Points on a hilly landscape, in no order, each with its height.
A climber steps from a point to the highest of its 2 nearest points, and stops where none of them is higher. Distance is the straight distance between rows; heights are no part of it.
z515: [-13  56  -2 -42  17  -6   6 -27   6 -18 -12  -4 -15 -18 -70  -6   1   1
  10 -18 -18 -44  -7 -12  34  15 -22 -47  26  21 -25  14   4  41 -13 -66
  13 -24   8  13  17   3 -24 -37  -1 -27 -39  15 -34  27]  height 7.49
z578: [ 30 -54  29  35  -3  -2 -69 -16   2   4  35 -14  12 -36  11 -28  55 -19
  40  -2 -34 -27  26 -21 -28 -27 -23  26  13 -56 -19   2  23 -11  52  -7
  53  14  21 -34   1 -15  -8 -28 -29  40 -23 -42 -15 -22]  height 7.60
z539: [ 16  37  40 -10 -47 -17  -3  21  17   5  49  64  24  -7  10 -21   6 -32
   7 -32  18  40 -10  -3  13 -29 -28 -12  42 -29   7  -6  15  -7  15 -30
  -8  -1  17  -3  50  12  14 -27  32   9 -34  57  -9   3]  height 1.18
z765: [ 29  27  17  -2  -2  -4 -18 -10   4 -21 -29 -31   4  16 -10  39   4  14
  17 -61 -11  10  22   4  15 -17 -11 -22  24   0 -32   8  10  21 -20 -53
   0 -45   7 -17   1   2  13 -20  59 -20 -16  22   5   9]  height 0.61
z602: [  0 -31  44  52 -37 -30  -4  10   5   7  -6  -7 -63  42  30 -28 -20 -23
 -12  -4 -17  33   2 -23   7 -12  38  11 -15 -10  -7 -44   8 -41  15  -5
 -12   0  -4  18 -37 -12 -12   7  30   0  10  21  11 -48]  height 1.80
z145: [ 19 -27  -2  23  23 -28   7 -36  13 -11   4 -26  52  15   5  58 -17  30
  -2  18  16  10   0  -2  -7  19  14  88 -18  10  24 -22  -7  -3 -33   3
 -32 -10 -18 -16  23  36  59  37  -7  20  -7  -2 -14  11]  height 4.32
z587: [ 20 -68  16  -7  20  -7 -27  -2   4 -11 -36  -9  51  25  19  24  27  25
  34 -29   9  38  21 -34  22  -6 -14  52 -30 -55  -1  -9  15 -10 -26  39
 -17  -8   1  -5   3   7   7  11  10  27   3 -82 -11 -14]  height 6.56
z945: [ -5  42 -44   9 -18 -33   1   1   5  38  23  25  46   1  31  22  23  -3
  35  -7 -13  44  39 -28  48 -14  15  -4  15 -42 -20  15 -51 -14  58 -57
  26 -53  -2 -15  16  31   7 -37  -6   3 -30  45  10  17]  height 1.36
z986: [-29 -14 -14 -26   1  -3   7  -5   6   3  17  19  16  -6  27 -32  24 -10
  17  18  17  19 -42 -21  14  -3 -17  19 -14 -13   3  -8 -26 -31  28  45
  -4  44  13  14  13   2 -10  14 -36  26  22 -43   6  -7]  height 5.20
z91: [-21 -32 -25 -22 -31  -2  -7 -33   5   1  26 -47  11  12 -10  10  13 -40
 -10  41  32 -31 -54   7 -39 -18  -6   7  -5  19  25 -32 -19 -18 -33  56
  24  17  30 -25 -18   3  19  20 -15   0   0 -27  23  -7]  height 1.81
z823: [-19  -9 -19 -19  14  -7  15 -16 -33  17  -4  -1  23   7 -12  26   3  21
  -1 -13 -40  26   4 -19 -10  13  -6 -42 -35  -2 -10 -20  -8 -31   5   5
 -17  -3 -13  11 -30   4  -3  29 -18  -8  27  -8   1  -7]  height 5.83
z99: [-17 -11  10  39 -59 -35  -5  20  32   8  54  36  10   4  28 -24 -22 -23
 -15  26   8  36  18 -32 -39 -35  22   3  37 -31  13 -28  18 -13  53 -34
   0   7  16 -40   2  34   5 -40 -13   4 -30  77   7 -37]  height 1.57
z896: [ -5  39 -23  -9  10  40  -4  13   9  -2  22 -21 -11 -25  -5  10   6  -2
  -7 -10 -15  -3 -19  12  29  -7 -37 -77  27  52 -25  28 -40  -1  38  21
  15  -7 -35   9  66 -11  14 -16  -1 -40  13 -16  15  29]  height 5.81
z905: [-10 -33  12  33  13 -16   1  29 -20  19  22   1 -30 -23 -24 -16 -17   1
 -58  48  -6 -32  42  20 -74 -15  43  -7  14 -18  13  -2  11  -1  29  -7
  26  13 -16 -36 -39  25 -19  14 -19 -16  -2  27  13 -44]  height 9.04
z471: [ 36   8  53  -4 -56  13 -45  27  32 -15  24  65  33  -1  19  -7   5 -28
  24 -80  51  43  -8 -16   7 -52 -31   0  66 -34 -19  -8  34  39 -14 -38
 -30 -29  36 -26  41  24   8 -58  68 -24 -48  47  -7   9]  height 1.01
z334: [ 32  -4  35  10   3  -5  -3  23  29  22  32  29 -30   6 -10  -4 -27 -30
 -54   0  27   2 -12  24 -36 -34 -13  14   9  -5   9 -43  32 -36  27  10
  -3  28  -7 -16  44  24  27   7  29  26  -7  19  12 -40]  height 7.69
z725: [ 16  21  -8  26 -29 -38 -16  16  33  26  47  32  32  18  18  29   6  -3
  33  11   5  38  38 -32  18 -21  -8  28  23 -32   3 -30  -7  12  60 -57
   5  -9  28 -42  13  39   8 -51  -9   9 -29  52 -20   5]  height 1.46
z549: [ 17 -55  52  30   0  13 -65  22  18 -31   7 -16 -28  -6   6  -1  56 -26
  41  -9 -26 -20  29 -18  -1  -3 -37  -9  10 -41 -23 -17  28  33  36  19
  27   6  11 -24 -19 -30 -18 -36 -31  12 -30 -81  -7   5]  height 7.14
z498: [ -8 -53  26  23  17 -19  22  25 -40 -14 -14  34  37 -14   6  -4  14  25
  -4 -34 -19  21  16   9 -18  -5  14  35 -17 -78  -3  54  29 -14 -33  -3
  16  35  16  -1 -22   0 -33  31  12  43 -20   9   2 -32]  height 8.29
z678: [-55  36 -35 -37   9  30  32   4  24 -18 -67 -17  22 -13 -10  -5 -11   5
   5   3  59 -20 -24  20  66  32  40  12  24  22 -13  38 -44  24 -58  14
  -6 -28  25  43  34  -7  -5  -1   4 -40 -23 -26 -12  29]  height 3.66
z544: [-21  -8 -25   6  -5   1 -14 -32  17  10  13 -63 -15  -3  -1  14  -7 -19
 -17  59   8 -59  -6  14 -49  -9  27  32  10  40  -1 -26 -24  -7  28  16
  18 -11  -1 -10 -29   4   7  -5 -37 -13  15 -39  23  -4]  height 1.98
z852: [-26  17 -33 -19 -13  16  18  -4  28   3 -32  -2  21 -29  26 -36  11  -1
  14  16  61 -20 -13  13  33   1  57  30  20   0  14  55 -11  11 -33  24
  20   5  33  21   2  13 -24  -3 -15 -13 -46   0  -2   4]  height 3.42
z850: [ 19 -13  20  36 -23  -9 -20  -4  -5 -14 -16  12  23  10  19  46  16  26
  31 -27 -30  32  30 -25  11   6  14 -16  17 -32  -8  66  -7  -3 -30 -33
 -10 -47 -10   0   2   3  -7  -9  24  -8 -41   8   0   3]  height 0.51
z128: [ 17 -71  41  18  45  19  -8   1 -39 -22 -27  -2  23   7   7   2  14  25
  28 -42 -42  33  34 -20   5  12 -10  30 -45 -69  -6  35  24 -11 -40  17
 -11   8 -10  11  -5 -10 -16  41  12  34   3 -55 -20 -32]  height 7.38
z492: [-11 -21 -49  33  16 -20 -10  11 -40  16  15  -8  42 -24  -9  70   4  12
  -8  28 -45 -20  28  18 -37  50   0 -44 -43  -7   5  49 -63 -13  22  -8
   5 -24 -27  -4 -69   9 -14  15 -42   8  27  -1  26  35]  height 2.34
z252: [ 45  21  43  -9 -52 -24 -20  14  -6  38  -4  39 -13  -2 -20 -20 -16 -22
  -8 -65   8  28  -6  10   7 -39   4 -33  17 -36  -1 -15  33 -30  -4 -54
   6 -19  22  -8   2   0  -1 -26  57  12  -7  41   5 -36]  height 1.31
z950: [ 49  32  17 -15  17  25 -18 -11  33   6   8 -11 -35 -26  36 -48  40   3
  46   2  18 -35   8  -7   5 -47 -16  24  22   0  -7  17  34  10  54  -8
  17 -11 -19  -4  26  -4  -9 -29   3  -7   4 -13 -43  16]  height 5.89
z862: [-26  -1 -48  -9  36  24  27 -16 -18   0  34   2  19 -55 -16   7   2  11
 -42  23   5 -37 -24  43 -38   2 -37 -16  26  32  18  48 -10  29  -3  22
  34  20 -19  -4  39 -10  26  31 -46 -16 -13   2  23  21]  height 4.05
z448: [  2  -1  17  20 -15  -9  -9   9   5   2  23  46  11  -9 -15  -1  19  -9
  -1  28 -13 -15   6 -14  -7   7 -10 -14  -6 -21   1  23   2 -22  39 -42
  13   6   4  -6  13  -3 -30 -14 -30  33 -42 -10  -1 -15]  height 7.61
z816: [ 16  17  13 -23 -31  28 -11 -17  28 -21 -11  -9 -14  27  30 -11  12 -19
  41  13  29 -17 -57  -4  10  -3 -23   1  26  42  12  22  -1 -12 -36  33
  -9 -10  12  14  41 -25   7  -2  20 -19  -5   1   7  20]  height 5.44
z125: [ 10  13 -10 -44  28   0   4 -17 -36  27  -9  19  -3 -39  18 -48  17  26
  35 -29 -22 -15  -2  -8 -10 -30  -7 -20   1  -3  15  50  41  -1 -29  22
   9  24 -22  -2 -25 -19 -40  32 -10 -25  33  42 -14   9]  height 3.61
z916: [ 38 -33  22   7  -8 -43 -31 -26  -4 -10 -12   1  13  63 -26  33  -5  16
  15  -4 -26  43   1 -45  12  40 -19  12 -57 -20  26 -27  16 -32 -28 -22
 -64 -13  -4   8   7 -25  24  10  35  24   8  -3 -15 -27]  height 5.61
z664: [ -5 -24  41  -3   2  14  12  71 -17  19 -41  28 -54   3  18 -61   0 -21
 -35 -43  29  22  22  41  16 -36  45 -25  15 -40 -11  -6  26   3 -43  37
  -2  22  16  24 -29   5 -35  -1  27 -18 -12 -18 -13 -48]  height 3.08
z620: [ 54 -10   0 -25  39   6 -31 -29 -21  44  -5  -2  19 -27  15 -43  30   7
  56 -38  17 -35  37   1 -12 -37  -9  21  -6 -43  32  46  51  11 -19  27
  -3  16 -38 -19 -15 -28 -25  27   6 -13  34  -4 -32   1]  height 3.88
z300: [-16 -36   1  25   4   4  -8  17  -6 -15  -6  10 -27  16  12  -1 -11  -8
   2  62 -32  -8   0 -26 -20  41  -1  -4 -45  -5  22 -14  33  33   3  38
 -36  58 -12  26 -72 -17 -30  40 -37   7  38 -35 -19 -15]  height 2.12
z124: [ -2  18   5  30  21  41  13  42 -15  -4 -18  13 -20 -29  58 -14   4  22
  22  16 -44   3   2   8  20  16  -3 -11 -11  11 -22  44  -3   7  25  20
  16  11 -36  33  -3 -34 -31  31 -28   8  32 -18   8  33]  height 2.66
z660: [-62  48 -75 -11  32  27  61  -1   5  21 -34 -21  -4 -39   4 -40 -17  14
 -57  31  14 -54  -3  61   6   5  61  19  14  33 -19  36 -67   9  51  13
  34 -28 -10  41   3  20  -5  21 -32   6   6  14  23  21]  height 4.13
z864: [ 19  26   9  35  -5 -20  -3  21  10   6  28  24 -21  17  -4  44  -5 -29
  -7  39   1  -8  13   5 -13  34 -15 -18 -20  -4  32 -38   6  -9  50 -36
  -8  19   4  -7  -6  17   2 -23 -10  24 -14  15   2  11]  height 7.08
z610: [-23 -26 -11   3  22   7   8  17  13 -14  65  15  51 -35  -7  13  29 -11
 -42  29  26  -2   1  17 -21   1 -52  22   8  -9  12  -7  -6   1  34  23
  31  26  18 -27  19  27  20  -6 -62  38 -13 -37   0  22]  height 3.49
z980: [-43 -13 -30 -23  23  26  17  -6  10  -3  29  16  57 -52   1   2  22   3
 -26   5  64   6 -32  30 -19 -15 -36  21  35   6  12  27 -20  16  -9  49
  35  43  35 -19  39   2  21  19 -46   2 -33  -9  13  26]  height 3.77
z577: [ 36  23  31  28   1  20 -36  24  32  -1   9   5 -63   0  28 -24  31 -16
  52  23  -3 -21  26  -9  41   6 -19 -12   2  -2  -6  -8  22  21  72 -21
  -4  10 -15  10  36  -6 -36 -60 -13   6 -16 -38 -35  16]  height 6.34
z366: [-16 -22  16  30  29  41  19  74 -15   6  -8   9 -36   1  75 -49   2  22
  12   0 -27  36   5   3   2 -25  25 -23  -1 -17 -36  10   7  17  24  69
   6  36  -2  25 -37 -28 -49  26 -33  16  32 -13   9   4]  height 2.82
z612: [ -5   1  12  -4 -27   3 -19 -36  53 -14 -10 -22  -5  41   9   9  12 -31
  42  39  23  -8 -27 -19  38  11  12  28   3  22  14  -5 -30   2 -13  16
 -21 -41   8  11  19   9   3 -10   7   0 -32 -40  -9   5]  height 4.98
z726: [-28 -19   0  22  10  24  -3   1  40 -45 -41 -28 -27  36  11  20 -20 -16
  -9  22  17  -8  -2 -15  18  21   7   6  21  38 -22 -30  -4  16 -14  26
 -36 -20   4  19  27  18  11 -20  12 -33  -8 -46 -13  -7]  height 4.66
z523: [  4 -14  14  16  -8 -21  10  11 -14  17 -26  25 -44  48  11  -8 -13  -9
  -9  24 -27  30   5 -32   5  15  36   5 -25  -4  21 -51  32   0 -12  28
 -41  21 -11  14 -67 -18 -22   4   8 -11  44  16   0 -42]  height 1.92
z390: [ -13   34  -29  -25  -20   -1  -20  -31    0   14   -6  -22    8  -27
  -41   26   27  -21    6  -45    4  -35   -6   39   11   17  -16 -101
   29    6  -10   52  -45   -8  -25  -15   35  -22    3    3   19   -9
  -26   -5   10  -39  -32  -19   29   32]  height 6.58
z193: [ 42  24  63  -5 -16  19  16   9   6  -4   9   3 -31 -25  -5 -35 -27   4
 -31 -57  40  -9 -34  54 -25 -53 -15  39  43  22 -14   9  32 -10 -18 -61
  33 -27  15  14  27   1  37  -9  62  31 -10  37   8   5]  height 6.62
z78: [-32 -15 -26   4  -3   8  -2   3 -28  -4 -37  -4   4 -15  17 -29  12  14
  23 -10 -17  -5   8 -22   6 -19  32 -30  22  -4 -19  42   5   9 -28  36
  12  11  -1  -1 -33 -12 -54   2 -18 -54  -6  13 -13  -2]  height 3.41
z61: [ -3  28   4 -27   0 -41  18 -35  -7  -2  16 -41  10  19 -69  38 -27  18
 -30  33   2 -13 -12  13 -21  38   8  35 -59  32  26 -68  25  16 -46 -32
 -19  22  21  -6 -29   2  24   0   3   3  22  24  -2  17]  height 5.35
z208: [-31  -1 -18 -34  27 -23  32 -20 -34   9 -12  -5  11  -7 -68  -4 -36  29
 -50  36  -4 -19  -3  39 -16  23  31  34 -68  16  40 -34   0  17 -47  18
 -14  27  -6   7 -44  22  11  56   6   2  34   6 -15  -8]  height 4.72
z405: [ -9 -47 -17  39  11  11 -13  16 -24 -13  17  31  -9 -27   0  20  -9 -22
 -15  55 -53 -43  11 -15 -40  46 -18 -36 -50   3  -4  26  -1   1  39  27
 -41  18 -25  16 -68 -13 -33  29 -69  22  43 -45  -1   2]  height 2.33
z623: [-28 -22   9  29  23 -18  47   9 -34 -16 -34  15  44  -3  -6   5 -18  44
 -43 -13 -19  28  22  13 -14  25  59  43  -6 -43   1  19   6  11 -38 -38
   7 -12  21  18 -35  22 -12  13   0  37 -20  39   5 -19]  height 9.15
z518: [ 23  -5 -28  13   6  -9 -28 -48   9  11  19 -36   3  11  32  15  -6  19
   6  35 -21 -16   3 -24 -29 -16   0  26   6  26  15  -2 -28 -29  37  28
 -16 -17 -67 -27  26  13  45  23  -9 -37  30  -1   9  10]  height 4.19
z917: [ 35  -9  23   0 -15 -11 -45  -6  33 -14  14  11   8 -14  19 -20 -18  -9
  -2 -65  14  11   7 -21 -29 -68   7  21  66 -17 -17 -10  31  19   9 -16
  -6 -46  11 -36  49  37  36 -39  48 -53 -29  35 -22   2]  height 0.83
z267: [ 17 -44  27  32  -2 -12 -30   0   6 -21  16  25  36 -22   2   1  41  -3
  21  -4 -17  -7  26 -25 -14  11 -19  38   7 -65 -10  37   5   6  37 -50
  14 -14  23 -13   6  17 -27 -32 -22  72 -56 -40  -9 -23]  height 8.17
z719: [-54 -16 -32 -40  21 -14  58 -24 -32  -2  25  15  46 -27 -52   5 -16  11
 -55  21  21  -1 -53  36 -42  32   5  16 -51  11  18   1 -21 -26 -44   1
   3  30  16   9 -24  12  25  62 -16  33  21  21  24  10]  height 4.15
z457: [  7  38 -28  -7  11  20   0  -5  10 -11   1 -35 -32   8   4  -3 -21   0
  -5 -16  -5  -3 -18   1  -3  -8  -2 -24  35  60 -18 -14  -8   6  19  -4
 -17 -20 -37  11  34  -7  25  -7  23 -57  11  34   7  39]  height 5.45
z763: [-19 -19  50  12 -70 -17  -6   7   3 -11 -24 -20 -60  69  16 -18 -39  -5
   5 -17 -25  65 -10 -37  -2  -3  34  -6  10  11 -17 -70  29 -10 -49   2
   1  -8  22  -8 -44 -32  22  -1  44  -6  14  43  33 -27]  height 1.66
z649: [-44   1 -12 -47  18   8  27 -11  24 -21 -45  -6  37  -2 -49  15  -5   9
 -28   2  54  -4 -21  13  30  38  10   5   7  21  18   4  -9  22 -68  10
 -32 -12  21  14  29  36  19  -1  13 -20 -46 -22 -15   9]  height 3.38
z350: [ 31  70 -15 -10   1  -3   1  -6   7  11  17 -32   4  33 -23  67   7  -5
  31  42  26 -26   8  11  32  36 -21   6 -25  32  32 -44   2  25  27 -41
  -7  29  10  -6 -17  17  14 -41   5  10  17  12 -13  44]  height 6.45
z615: [-22  -5 -28  32  23  12  17  43 -30 -19  14  37   2 -23  26  25   5  13
   6  30 -53  -9   9  -1 -16  37  -6 -61 -27  -7 -10  36 -15  -6  31   0
   6  29 -21  17 -43 -26 -46  16 -53  20  29  -3  24  18]  height 2.51
z152: [ 44  29 -33  -7  33  10 -33 -37   0  16  10 -37  14 -30  23  36  -2  18
  43  11   7 -53   6 -22  -5 -11 -22  19  12  27  20  47 -29   3   9  16
  -3 -52 -85 -15  58   3  34  11  -6 -37  12 -15  -6  27]  height 4.61
z658: [ 15 -11  -6 -21   7 -25   1 -11 -44   8 -10  13  11  50 -16  23  17  26
  -3 -53 -49  74  34 -22  30  20 -11 -37 -51  -2  -4 -33   5 -35 -30  -9
 -43 -10 -18   3 -15 -17  10  12  32 -17  36   5   1 -26]  height 6.53
z483: [ 23 -23  31   9  10  -5   3 -32  -9 -50 -15 -26  31  42 -10  57 -15  16
  -1  -1  -5  28 -28 -20   2  32 -24  35 -29  21  15   1  -8 -17 -52  -3
 -47 -32 -19   0  39  -1  38  30  32  34  -5 -27  -1   4]  height 4.90
z255: [ 16  15  36  -9 -24  22  29 -15  13 -41   6  -1 -39 -36   5 -62   1  -4
   6 -18  14 -15 -63  30 -10 -21  -6  19  47  37 -21  27  22 -10 -28 -19
  55   5  35  23  38 -28  14  -9  19  45 -19  29   9  11]  height 6.26
z787: [ 21  -3  31 -31 -68 -29 -19  -6  14   9 -26 -15 -48  44 -30 -32 -15 -44
  12 -27  17  10  -7  -7  21 -30  24 -33  10  20  11 -55  28  -4 -70   5
   6   3  37 -17 -36 -27  10  -2  76 -29  10  27  13 -33]  height 1.53
z412: [-59  -7 -26 -34  14   6  37  -3   9 -23   8   9  31  -6 -38  22  -8  -8
 -51  31  25  -2 -28   0   1  53 -13  -8 -33  39   3 -20 -36  -3 -20  15
 -18  26   9  11  11  11  24  24 -24   3  -5 -38  -2  10]  height 3.65
z885: [ 16  42  10 -53   3  -4  -2  -2  22  -7  26  23  -9  -4 -63 -41  -3  -9
 -22 -22 -19  -5 -11 -22   4   4 -38 -24   9  14 -17 -30  28  15  29 -36
  -3  12  27 -12  35  -7  -2 -46   7 -16 -21  19 -32 -12]  height 8.11
z34: [-16  44 -71 -23  28  26  34  16 -20  31   8 -22  34 -13  39  20   6  29
   0 -24  27   8  11  27  18 -20   1  -7  13  14   4  16 -56  12  31  16
   8  19 -14  -8  14  20  22  14 -20 -45  28  40  20  50]  height 4.65
z432: [  3  30  25 -18 -83 -35 -14 -16  -4  39  17  -1 -29  -3 -37 -37 -24 -42
   4 -30  39   1 -28   8 -17 -51  11 -38  28  -6   4 -52  29 -26 -27 -20
  43   8  62 -20 -24   4   0 -19  45   6  11  52  22 -31]  height 1.41
z49: [  0  29  -7 -33  23 -20  28 -15 -19  27   6  -7  45 -15 -64  23  14  22
 -10  -8   5 -11  20  20   5  23 -10  22 -30 -36   8 -17 -15   9  15 -71
  26   8  55 -13 -40  14 -10   1 -11  68  -2 -25  -9  -3]  height 5.18
z650: [  0   3  43  46 -79 -31 -24  13  26  16  26  31 -73  28  10 -59 -13 -44
  -9  24   2  35   0 -58 -23 -26  25   1   9 -27  10 -55  43 -20  33 -21
  -5  28   6 -20 -17  -2 -19 -35  16  14 -13  56   5 -50]  height 1.67
z362: [-23 -16  -1 -20  -5   3  -4  22  11   0 -31  24 -19   4  11 -65 -10 -16
 -20  -8  17  15  18 -16  -7 -16  51 -20  25  -5 -13 -14  39   8 -39  51
 -18  32   6 -12  -7   4 -33 -20   7 -65 -11  20 -18 -49]  height 3.24
z219: [ 11  -8   6  17  -8  13   1   4  31 -14 -14 -36 -60  43  -6  11 -37 -25
 -44   8   9 -24  -8  31 -13   6  23 -47  14  67 -13 -27 -17  -8 -18  28
 -28 -25 -15  12  23  -3  22 -11  33 -52   4  -1   5  16]  height 5.06
z148: [-25  47 -46 -28   7   6   4 -16  -7  11 -26  19  12 -49 -45  11   1   4
  10  -9 -10 -55  18  -5  31  29  14 -61  14  -3  -6  60 -25  27   2 -17
  -1 -35 -22   2  20  11 -21  -7 -19 -33 -18   5  -4  16]  height 7.02
z607: [ 15  19  25 -26 -10 -15  22  -9   4  10   7  18 -38  21 -25 -38 -46 -15
 -58 -30  22  15 -32  14 -10 -24   4  33  34  24  -8 -43  34 -18   0 -31
  -4   4   8   6  50  12  43  -4  47  14   2  57   5 -23]  height 7.09
z367: [-36   9 -36   2   0  27  18  -1  -4  -6   6 -36 -14 -36 -14   6   6  -7
 -31 -16  -7 -23  -5  44  -4  13 -12 -86  17  31 -40  58 -76 -33  26  -3
  35 -44 -27  19  24 -15   0  23  -5 -14   0 -38  54  29]  height 6.18
z514: [  5 -17 -26  -4  27  29 -12   7  27  19   8  -5  13 -20  32  -4  25 -15
  11  35  33 -29  17   2   7 -16  -9   3   3  -5  19  20 -11  11  41  51
  -7  22 -33 -13  11   9 -11  -3 -36 -13  17 -41 -10   1]  height 4.78
z741: [ -3 -40  11 -26  14  -5 -22 -20  -6  -7 -18 -45  45  24  -4  -2  34  11
  38 -16  21  -3  10  -7  32  -7 -16  72 -13 -39  12 -52  13  12 -30  25
  13  25  70 -21 -29  -4   3  -8 -15  36  11 -68 -31 -22]  height 5.95
z567: [ 10   9  26   1 -22  -9  -2  12 -28 -22 -40  23 -56  55   1 -23  -6  16
  42 -10 -56  52 -13 -49  51  31 -12 -27 -35  31   5   0  48   7 -35 -25
 -46  13  -3  29 -16 -78 -32 -12  12  13  31  19 -11 -25]  height 8.10
z531: [-26  28 -68 -10  34  14  39  11 -13  12   7  -5  12 -27  -1   1 -12  16
 -53  26  -3 -33  17  16   8   9   7 -13   4  23 -14  11 -56  17  76  -4
  26  -9 -22  10  17  23  11  -2 -47 -17  27   4   7  25]  height 4.35
z987: [  5   6  11  25   0  31 -14  36  22 -29 -11  20 -47 -11  25 -35  17 -14
  33  52 -62 -34  24 -40  28  37  -8 -21 -11  -3 -21   5  19  34  67 -10
 -10   7 -13  31 -16 -31 -54 -36 -53   5   4 -46 -37  -7]  height 6.80
z384: [ 35  26  16   6   1  -6  -6 -33  -4  -8  11 -52  -8  18 -39  40 -12  17
  22  20   4 -30  -5  16 -14  17 -18  13 -16  27  32 -39  20  33 -27 -25
  14  -3   0 -18 -16  -9  37 -13   8  -3   9  18  13  24]  height 5.88
z444: [ 11 -14  12   7  -5  -9  -9  24   6  46  11  17 -22 -12   7 -22 -16 -19
 -59  29  41 -27   2  43 -45 -42  26   1   5  -7  17   1   2 -34  22  26
  17  19 -17 -15 -15  26  13  31  14   3   5  25  38 -32]  height 8.40
z960: [ 32 -51  15  39  11 -28 -18 -64  -1 -19  14 -34  24  26   9  25 -24  11
   5   4 -27  -1  -8 -16 -54 -27   9  92   2   4   3  -8   2 -31  -5  14
 -18 -43 -47 -30  35  12  60  42  -4   3   9  -5   7 -15]  height 3.86
z379: [-21 -21 -43  30  15   5   9 -16 -20   4  -8 -30  20 -15 -20  51 -19   5
 -30  61 -23 -58  22  36 -55  19   7   1 -26  29   9  23 -35   9  22  17
   0 -18 -29  -2 -52   7   6  32 -54 -22  22 -14  14   6]  height 2.16
z60: [-13  20  11   4  -3 -17   0  20 -37 -11 -13  42  -6  56 -15  23 -10  25
  21 -47 -65  86  16 -40  39  34 -11 -19 -35 -14 -19 -40  40  -1 -28 -40
 -44  11   3   2 -25 -34 -15 -31  27  10  30  30 -24 -17]  height 7.34
z370: [  7  19  27  26  -6  31   1  54 -25 -29 -27  18 -60  31  14  -5  -9   1
  33  36 -65  12   8 -33  27  37  -8 -28 -34  18 -20 -26  33  28  17  -7
 -29  35 -14  40 -35 -47 -46 -22 -14  23  33   3 -15   6]  height 7.39
z96: [ 12  22 -49  -5  31   2  11 -11 -28  30 -13 -36   9 -19  28  43  -5  33
  12 -23 -16 -15  20  21  10  -2   4 -15  -7  20 -15  54 -57 -19  12  10
   5 -50 -63   2  40  11  26  15  17 -44  16  11  17  37]  height 5.01
z813: [ 21  27  21 -19 -31  14   9 -25   5 -18   9 -19  -1   4  15  -6  -3  -6
  33 -42  25  17 -73  41  20 -24 -44  13  30  32 -12  20   4 -11 -55  -8
  41  -8  45  14  37 -34  24   3  51  23   7  27  32  41]  height 5.91
z597: [ 30  -7  23  15   7   4  -2 -17  19   2 -11 -28 -14  -2 -16   9 -27   9
 -27 -64   7 -11  37  14 -31 -42  12  14  35  10 -25 -23  -3  16  -1 -27
 -10 -62   0 -35  24  42  50 -33  59 -49 -24   4  -8   0]  height 0.72
z614: [-41  53 -50 -16  25  37  51  10  11 -14 -39 -22   1 -29  -9  -1  -7  17
 -19  16  37 -11 -19  45  50  21  29   4   6  25  -9  51 -72  18 -13 -27
  37 -26  14  63  17  -6 -14   5  -6  21  -9  -3  16  47]  height 3.90
z997: [-12 -32  20   3  21   4  37  61 -22  35  -2  26 -50   4  50 -59 -10  15
 -36 -29  -6  35  11  12   5 -44  26   0  -7 -32 -33 -16  -1  -7  15  42
  21  20 -12  23 -29  -5 -41  29  10   7  17  -4  -3 -41]  height 2.95
z401: [  2 -15  25   2   5 -16  -5  11   0 -16   8  -4  33   3 -28  23   2  12
  -4  13   9  15   1  14 -12  17 -19  60 -11 -27  19 -26  31  22 -11 -21
  23  31  53 -18 -27  13   5 -13 -21  53 -22 -21 -16 -23]  height 5.55
z4: [-39  19 -59 -22   3  26  12 -12 -10  -2   2  10  25   9  16  22  13 -11
  12  37  23   2 -42  -5  15  48  -3 -47 -26  26  29   0 -34   4 -35  55
 -38  23   3  14  -4 -20  -5  32 -30 -27   6 -16  18  27]  height 3.21
z637: [-14 -15 -13 -10  -6 -10  11 -17 -23  -1   8  23  28  21  23  17   8  12
  18 -14 -13  57 -23 -22  31  19 -22  18 -52 -20  -2 -23 -28 -36  -2  17
  -2  15   9   3 -12  -1  -5  31 -12  61  24 -31  -6   7]  height 5.68
z352: [ 37  -7 -15  -9  30  -2 -18   0   8  36  -6   2  28  -4  33  17  24  10
  51 -12  41   2  36   0   9 -11 -22  18 -15 -15  43  23   7   3  -3  59
 -29  16 -45  -6  -8  -4   0  16   5  -9  23 -16 -14  10]  height 4.33

Call two points neighbours if one is among the 2 nearest of the other. Go from one point of each pair to the other, from neighbour to neighbour, staying as high as possible. Name the lowest point that can't be avoided.
z567, z96 | z960
z567, z623 | z49
z567, z267 | z577

For each start below, name the point where the climber stops.
z649 | z96
z852 | z96
z787 | z567
z719 | z267
z612 | z905
z726 | z885
